A landscape with many valleys, sampled at points; each row gives a point and its height.
From any point a ball takes the steepest step (drop divided by distance) to one of its 2 nearest points. It stops when none of these is lower. Distance is the straight distance between rows; heights are no part of it.
K_405 (h 3.14): [175 117 182 115 115 118  92 129 153 135  75 144 134  90 147 174 110 102
 121 129 164 141  73 112 151  71 114 101]
K_498 (h 6.76): [203 104 138 121 134 133 121 150 129 156 117 150 142 103 139 116  95 161
 157  89 108 144 110 130  65 127  74  79]
K_970 (h 6.85): [166 116 179 143 102 146  90 117 112 132 160 144 145 122 153 142  83  43
 133  88 159 165 132  98 111 104 137  84]
K_560 (h 6.93): [232 168 150 138 127  93 121  98 123 146 108 169 164 150 161 148 117 127
 119  96 164 107 109 137  76 125 132 107]
K_352 (h 6.39): [153 139 147 100 115 149  87 132  61  99 156  75 137 145 144 107 141  46
 126 132 171 147  89 115 161 135 160 119]
K_896 (h 6.63): [169 140 114 121 191 115 110 101 110 118 138 111 158  86 147 118 106  86
  95 108 209 139 140 129  93 138  85 120]
K_695 (h 5.18): [116 160 130 110  69 123 170 115 150 164 129 192 101 120 119 132 160 192
 199 124  66 174 140 129  98 147 144 128]
K_111 (h 3.04): [ 96 147 112 114 107  70 161  78  83 136 124 141 126 107  90 134 190 154
 134 174 134 137 128 141 147 156 145 181]
K_783 (h 5.70): [127  74  90 115 151 158 116 135  80 131 159 145 111 124 141  48 119 142
 113  88 124 125  77 117 104 143 156  99]
K_890 (h 2.22): [189 129 156  81  72  94 110 146 144  95  86 120 102 136  95 155 151  91
 131 136 182 107  97 128 132 112 105 144]
K_8 (h 6.06): [ 84  98 137 159 165 175 116 119  99 115 175  60 123 134 181  95 117  89
  86 120 122 169  51 156 153 130 121 127]
K_507 (h 5.52): [101 129 110 118  74  64 166  91 109 170 149 113 130 138  99 156 135 173
 156 143  62 105 159 123  97 154  96 173]
K_67 (h 4.91): [138 141  87 147  98  44 155  97  59 129 145 122 144 143 106 115 138 111
 115 116 123  87 143 133  90 149 168 146]
K_689 (h 6.24): [ 92 105 131 156 135 130 126 130 150 175 134 134 152 146 131 172 119 163
 128 123  93 135 125 124 173 114 139 130]
K_629 (h 7.40): [132 106 110 105 201 145 134 159  86 102 149  60 118 118 103  35 133  56
 123 139 123 132 133 134  89 150 133 127]
K_681 (h 3.87): [116 152 131  94 129 184 143 174 152 131  82 172  71 100 134 124 143 139
 165 144 145 165 179 141 109 121 135  93]
K_148 (h 7.02): [ 85 151 127  97 184 128  98 123 108  91 105  46 127 139 150 107 136 108
 103 154 147 135 150 103 136 138 134 139]
K_692 (h 2.48): [107 152  97 130 109  84 174  74  84 140 151 142 168  90 102 100 182 201
 154 154 105 116 142 127 155 160 123 172]
K_436 (h 3.67): [177 129 141  97  80  64 154 120 145 126 103 117 116 163  77 184 173 118
 145 141 126  97  86 129 125 132 121 186]
K_414 (h 3.23): [123 161 115 136 121 132 109 166 145 105 118 136 153 105 140  82 121 187
 169 122 101 154 209 116 119 121 123  78]
K_200 (h 7.49): [176 146 153 127  87 127 106 123 149  82 147 119 135 162 102 182  84  65
 123 107 169 113 159 137 117 126  95 139]
K_17 (h 6.37): [117 141 134 141  84  78 124  84 147 105 121 152  83 134 129 167 147  95
 105 148 130 122  59 127 170 103 185 171]
K_742 (h 5.91): [ 92 112 120 129 170 174  99 120  85 103 177 107  99 153 180  66 125 121
 103  97 119 161  54 106 141 159 153 112]
K_955 (h 4.21): [ 74 154 137 130 145 210 132 133 132 109 141 101 127 160 146 171 174 125
 123 167 167 117 127 118 220 148 146 160]
K_829 (h 4.22): [ 83 119 133 131 158 145 171 146 164 185 109 136 108 128  80 135 189 120
 154 145  85 150 142 153 123 140 149 153]
K_329 (h 5.46): [110  97  75 148  98 155 142 144 122 115 169 143 173 121  88  60 133 241
 139  95  99  69 138 117 138 148 106 125]
K_799 (h 7.44): [175 129 116  96 165 169 104 137 122  99 147 154 123  94 100  43  78 148
 135  96 141 144 181 121  91 162 121  77]
K_356 (h 3.37): [173 161 128 129 167  97 102 124 128 124 100  98 200 118 110 138 115 145
 123 131 121  93 162 118 134 121 143 124]
K_126 (h 5.45): [123  81  72 110 181 164 127 136 128 121 141 137 130 118 106  64 131 170
  96 114 135 109  97 130 122 154 109 113]
K_491 (h 7.19): [145 182 156 106 133 190 133 156 154  87 104 160 136 100 125 173 129 177
 142 184 179 109 170 119 178 102 128 135]
K_850 (h 6.86): [143 155 124  99 199 124  94 107  96 105 111  80 141  96 158 111 113 113
 100 149 192 145 147 107 131 131 125 118]
K_43 (h 6.91): [ 67 179 129 117 125 172 133 130 159  94  91 148  81 112 150 167 139 140
 116 187 196  95 171 124 165 106 133 131]
K_4 (h 7.21): [172 102 131 128 164 139  96 141 144 131 146 131 150  95 105  76  76 127
 127  87 131 126 158 108  89 145  69  85]
K_282 (h 7.54): [154  70  82 115 156 151 144 166  84 111 162  84 127 123 102  36 119  59
 107 106 132 108  89 153  93 165  94 120]
K_330 (h 5.81): [100  45 102 154 119 133 168 145  95 187 138 153 151 123 105 101 145 205
 149  82  87  95  79 120 155 131  76 121]
K_649 (h 5.82): [131  88  75 140  85 113 171 144  94 131 163 132 139 141 100  98 114 206
 163  96  81  70 165 113 112 148  74 141]
K_186 (h 6.22): [116 107 147 142 148 154 108 138 143 118 173  78 133 138 149 108 102  43
 110 132 112 174  88 167 152 120 130 145]
K_460 (h 2.83): [ 95 142 104 116 148 160 126 130 114 133 128 146  79 135 141  84 126 133
 133 134  95 170 142 114 117 140 204 107]
K_194 (h 3.27): [164 129 166 113  99 135  81 140 124  94 104 130 123 117 124 175 124 105
 125 151 197 115 112  94 180  96 106 122]
K_736 (h 5.34): [ 99 166 117  99 150  82 141 107 177 129  73 119 102 114 109 129 182 121
 128 173 132 123 152 152 116 116 162 163]
K_784 (h 3.94): [ 38 150  98 161 127 123 162  85 118 178 133 155  86  99 133  92 175 161
 134 129  84 170 170 141 101 146 168 140]
K_638 (h 4.32): [162  47 138 167 156 115 162 167 123 146 134  88 143 123 134 120 119  93
 115 124  82 120  84 149  74 131  82 121]
K_535 (h 3.72): [ 87 137 129 140 158 202 110 120 143  91 188 152 129 137 166 151  74 102
 105 128 157 132 125 148 185 146 105 136]
K_453 (h 3.80): [129 155 158 106 148 135 146 124 202 135  91 169  94 112 152 178  85 146
 132 137  96 142 161 143  99 113 119 123]
K_660 (h 7.13): [169 135 169 132 121 154 113 103 150 107 165 131 146 117 114 159  77  51
 149  94 189 143 172  90 100 107 107 105]
K_625 (h 6.43): [122 162 168 117 113 158  99 102 149  79 170 104 116 138 161 138  80  31
 128 130 137 123 104 162 176 118 153 138]
K_357 (h 3.93): [ 94 163 136 140  85 128 108 159 118 127 108 123 143 121 141 122 141 184
 153 136 131 140 184 100 156  89 159  85]
K_546 (h 4.40): [146 139 130 121  97  92 116 155 140 122 117  86 169 147  77 164 147 167
 141 145 130  84 178 115 148 117 117 153]
K_869 (h 3.70): [116 102 131 158 143  79 111 132 108 141 111  97 152 124 132 125 140  92
 104 142 104 120  88 128 128 103 175 126]
K_627 (h 3.36): [135 139 148 119 183 210 114 107 161  96 152 168 135  97 155 156  63 106
 115 139 178 139 125 116 166 141  97 128]
K_44 (h 5.93): [157 106  76 138 144 136 127 109  75 111 179 155 124 156 149  59  96 106
  94  78 146 123  96 140  99 164 154  98]
K_561 (h 6.19): [177 142 109 155 168 107 130  99  77 132 167 146 172 159 164 100 116  80
  85  94 149 120  96 151  87 153 160 123]
K_365 (h 5.50): [132  94 105 150 126  88 160 153  65 176 126 135 162 108 132 129 151 180
 148 126  98 114  65 119 158 118 113 128]
K_179 (h 5.15): [127 118 130 119 137 121 120 154 152 120 112  83 161 147 110 196 135 131
 107 146 165 107 135 138 164 124  62 168]
K_565 (h 6.30): [173 110 121 125 142 127 129 143 114 116 154 117 128 104 138 134  95  82
 105  99 199 153 107 153  88 146  53 127]
K_917 (h 3.50): [ 77 133 113 105 106 120 161 107  92 127 139 116 103 136  84 125 198 105
 139 161 138 139 119 132 162 155 177 186]
K_247 (h 5.79): [106 134 154 141  83 103 128 105 177 172 113 154 140 140 145 191 119 179
 161 113  62 127 146 123 152 105 131 130]
K_204 (h 6.23): [113 138 143 111  64 133 143 137 148  99 105 184  89 145 144 206 111 157
 121 146 153 122 125 125 138  98 109 126]
K_999 (h 6.59): [150 111 157 116 126 141  80 147  82 132 140 112 158 137 120 122 113  82
 148 118 136 151 136  94 152 118 147  90]
K_374 (h 6.66): [ 82 154 168 126 108 138 116 137 183  97  79 178  85 111 161 183 106 118
 116 175 167  95 141 129 169  97 108 123]
K_953 (h 3.90): [ 67 147 108 123 134 141 134 123 135 111 133  75 128 161 119 156 178  97
 110 162 153 117 112 146 194 137 141 192]
K_152 (h 6.49): [113  96 128 118 120 141 137 148 158 164 146 165 106 147 104 111 109 141
 152  93  37 160 127 140  83 143 143 115]
K_811 (h 2.21): [173 163 117 130 138  93 112 159 129 117  97 100 173  91 136  89 115 158
 160 120 112 104 193 125 115 110 125  87]
K_112 (h 6.61): [117 146 166 132 132 142  89  85 160 100 122 140 105 119 162 141  73  51
 111 141 144 113 127 110 163 100 149 113]
K_137 (h 6.05): [104 154 126 159 110  76 101  81 171 101  81 135  79 133 117 138 131 132
 106 146 138  86 122 104 177 101 168 152]
K_59 (h 3.71): [ 87  99  97 145 172 155 184 139 149 188 121 124 126 125  76  80 195 150
 158 128  93 121 131 141 140 158 127 151]
K_156 (h 6.88): [119  71 112 168 125 130 122 152 128 145 154 132 145 154 130 135  89 159
  93  82 129 130 115 130 125 143  54 112]
K_55 (h 1.96): [ 92 103 147 138 147 129 156 127 106 156 121 138  79 102 154 103 161 123
 131 154  78 188  81 132  95 122 206 110]
K_322 (h 2.02): [188  94 199 140 141 124 120 139 122 136 109 115 145  92 156 150 130  69
 108 144 147 153  59 123 120  95 129  96]
K_775 (h 5.76): [ 67 177 128 133  97  74 125  92 172 116  65 122  77 112 116 112 169 152
 123 160 127 104 160 127 158  96 180 153]
K_86 (h 6.58): [110  66 123 151 140 158 113 150 169 164 143 155 137 155 121 131 105 157
 124  85  84 145 115 134 123 127 101 123]
K_905 (h 6.03): [124 109  76 131  79  74 186 110  89 160 135 103 126 133 134 110 107 189
 159 106  65  87 163 127  63 144  66 166]
K_790 (h 5.63): [132 116 133 109 145 162 133 187 125 120 112 130 126 117 111 151 143 152
 139 143 177 152 143 129 147 145  63 140]
K_442 (h 6.67): [189 139 117 159 122  85 143  92 120 144 142 179 148 171 161 152 118  97
  95  88 142 122 109 151  51 144 138 123]
K_655 (h 5.92): [150 132 113  92 116  92 185 126 140 140 133 177  90 133  95 135 132 145
 160 125  59 154 126 156  58 146 146 144]
K_761 (h 6.21): [151 130  97 113  95 140 128 154  65  90 182 104 137 157 115 108 132  79
 124 122 176 140 104 140 137 146 126 141]
K_410 (h 3.33): [109 161 138  94 143 189 120 143 124 104 106 142  93 122 145 110 128 130
 130 141 147 172 163 119 134 137 168 104]
K_340 (h 4.71): [143 136 113  93  58  44 164  97 134 140 110 111 106 148 100 177 152 151
 138 148 117 103 123 128  81 143 101 182]
K_624 (h 4.27): [134 129 119 140 109  62 112 112 109 108 123  92 127 152 112 114 147  60
 108 138 122 103 120 143 110 116 177 149]
K_173 (h 4.85): [105 129  88 154 178 165 121 132 116 130 146 103 177 126 120 103 152 223
 114 139 137 113 133 111 191 151 122 137]
K_562 (h 5.16): [130 105  99 128 150 185 107 143 137 120 166 139 169 130  86  78 114 214
 119  99 135  94 134 108 153 146 116 123]
K_950 (h 5.68): [101 152 118 105  69  98 156 131 142 125 105 156  92 143 110 200 145 177
 139 153 134 132 155 134 120 116 119 151]
K_963 (h 7.20): [112 151 114  99 187 123 110 147 119 114 115  75 121 143 103  74 139 100
 114 166 122 137 182 135 104 140 158 138]
K_640 (h 7.78): [148 157 138 143  78 107 108 101 126  63 162 106 129 159 133 143 112  44
  94 112 212 107 141 166 116 122  89 142]
K_39 (h 3.83): [ 37 137 102 147 174 188 140  97 154 143 155 128 102 158 164 139 137 126
 101 119  99 145 137 133 162 155 175 164]
K_480 (h 5.07): [177  76 129 165 133  98 161 147  72 180 124 119 168 126 131 129 132 141
 135 107  78  97  64 114 100 127  96 123]
K_842 (h 2.87): [131  73 161 154 127  82 151 134 102 141 129 126 117 111 149 111 151 112
 108 158  70 155  76 136  95 101 206 106]
K_916 (h 7.45): [208 150 178 130 114  98 106 105 121 138 120 126 181 149 126 144 141  73
 120 113 216  96 132 116  90 109  86 106]
K_549 (h 4.45): [102 131 162 132  71 109  77 149 135 131  81 138 111 133 125 121 142 132
 147 129 119 123 143  99 162  69 167  89]
K_166 (h 3.34): [208  66 197 148 156 133 142 159 135 148 135  86 164 103 124 121 121  56
 127 126 105 148  80 138  79 133 104 100]
K_800 (h 5.23): [154 125 148 130  52  65  94 145 142 156  74 104 132 142 125 143 134 151
 161 125  81  98 126  91 114  82 122  92]
K_63 (h 2.51): [163 138 153 119 171 168 120 118 175 123 128 177 133 104 153 183  63 135
 136 119 134 137 150 130 121 129  88 115]
K_749 (h 5.97): [137 117  89 114 125 131 126 166  98  86 153 119 122 135 123 132 114 119
 103 136 197 152 122 154 131 142  73 136]
K_633 (h 3.35): [ 40 138  97 152 134 161 120 121 131 143 148 158  77 143 162 104 125 158
 105 105 101 167 165 137 128 130 174 114]
K_309 (h 6.07): [200 142 135 100  83 101 128 139 129 155  93 115 128 140 143 154 119 155
 163 121 101 117 109 113  69 123  96 111]
K_70 (h 4.92): [130 162 138 123  94  81 129 100 188 136  94 150 109 136 153 171  85 155
 133 105  68 134 154 146  89  98 134 117]
K_233 (h 4.53): [ 63 129 121 168 153 217 122 143 132 139 125 118 136 140 154 144 139 181
 105 144 160 131 154 101 185 138 117 133]
K_237 (h 3.15): [110 139  98 146 166 136 167 101 144 178 141 150 165  93 114  86 187 207
 169 127  77 132 134 138 160 160 136 142]
K_434 (h 4.83): [ 88 136 147 125 170 125 135 121 178 141  79 109 105 130 105 136 162  84
 123 166  83 136 141 152 133 108 183 148]
K_355 (h 4.52): [113 173 134 126  92 179 160 155 164 146 103 197  89 112 135 144 162 178
 192 128 111 166 156 145 118 121 143 110]
K_516 (h 6.56): [116 140 157 141 133 138  88 104 165 124 123 136 152 149 144 183  88 108
 116 140 110 100 126 107 197 101 167 128]

For each start below, name the point where the ball stops.
K_43 => K_890
K_137 => K_692
K_498 => K_811
K_629 => K_749
K_173 => K_692
K_152 => K_460
K_516 => K_63
K_200 => K_749
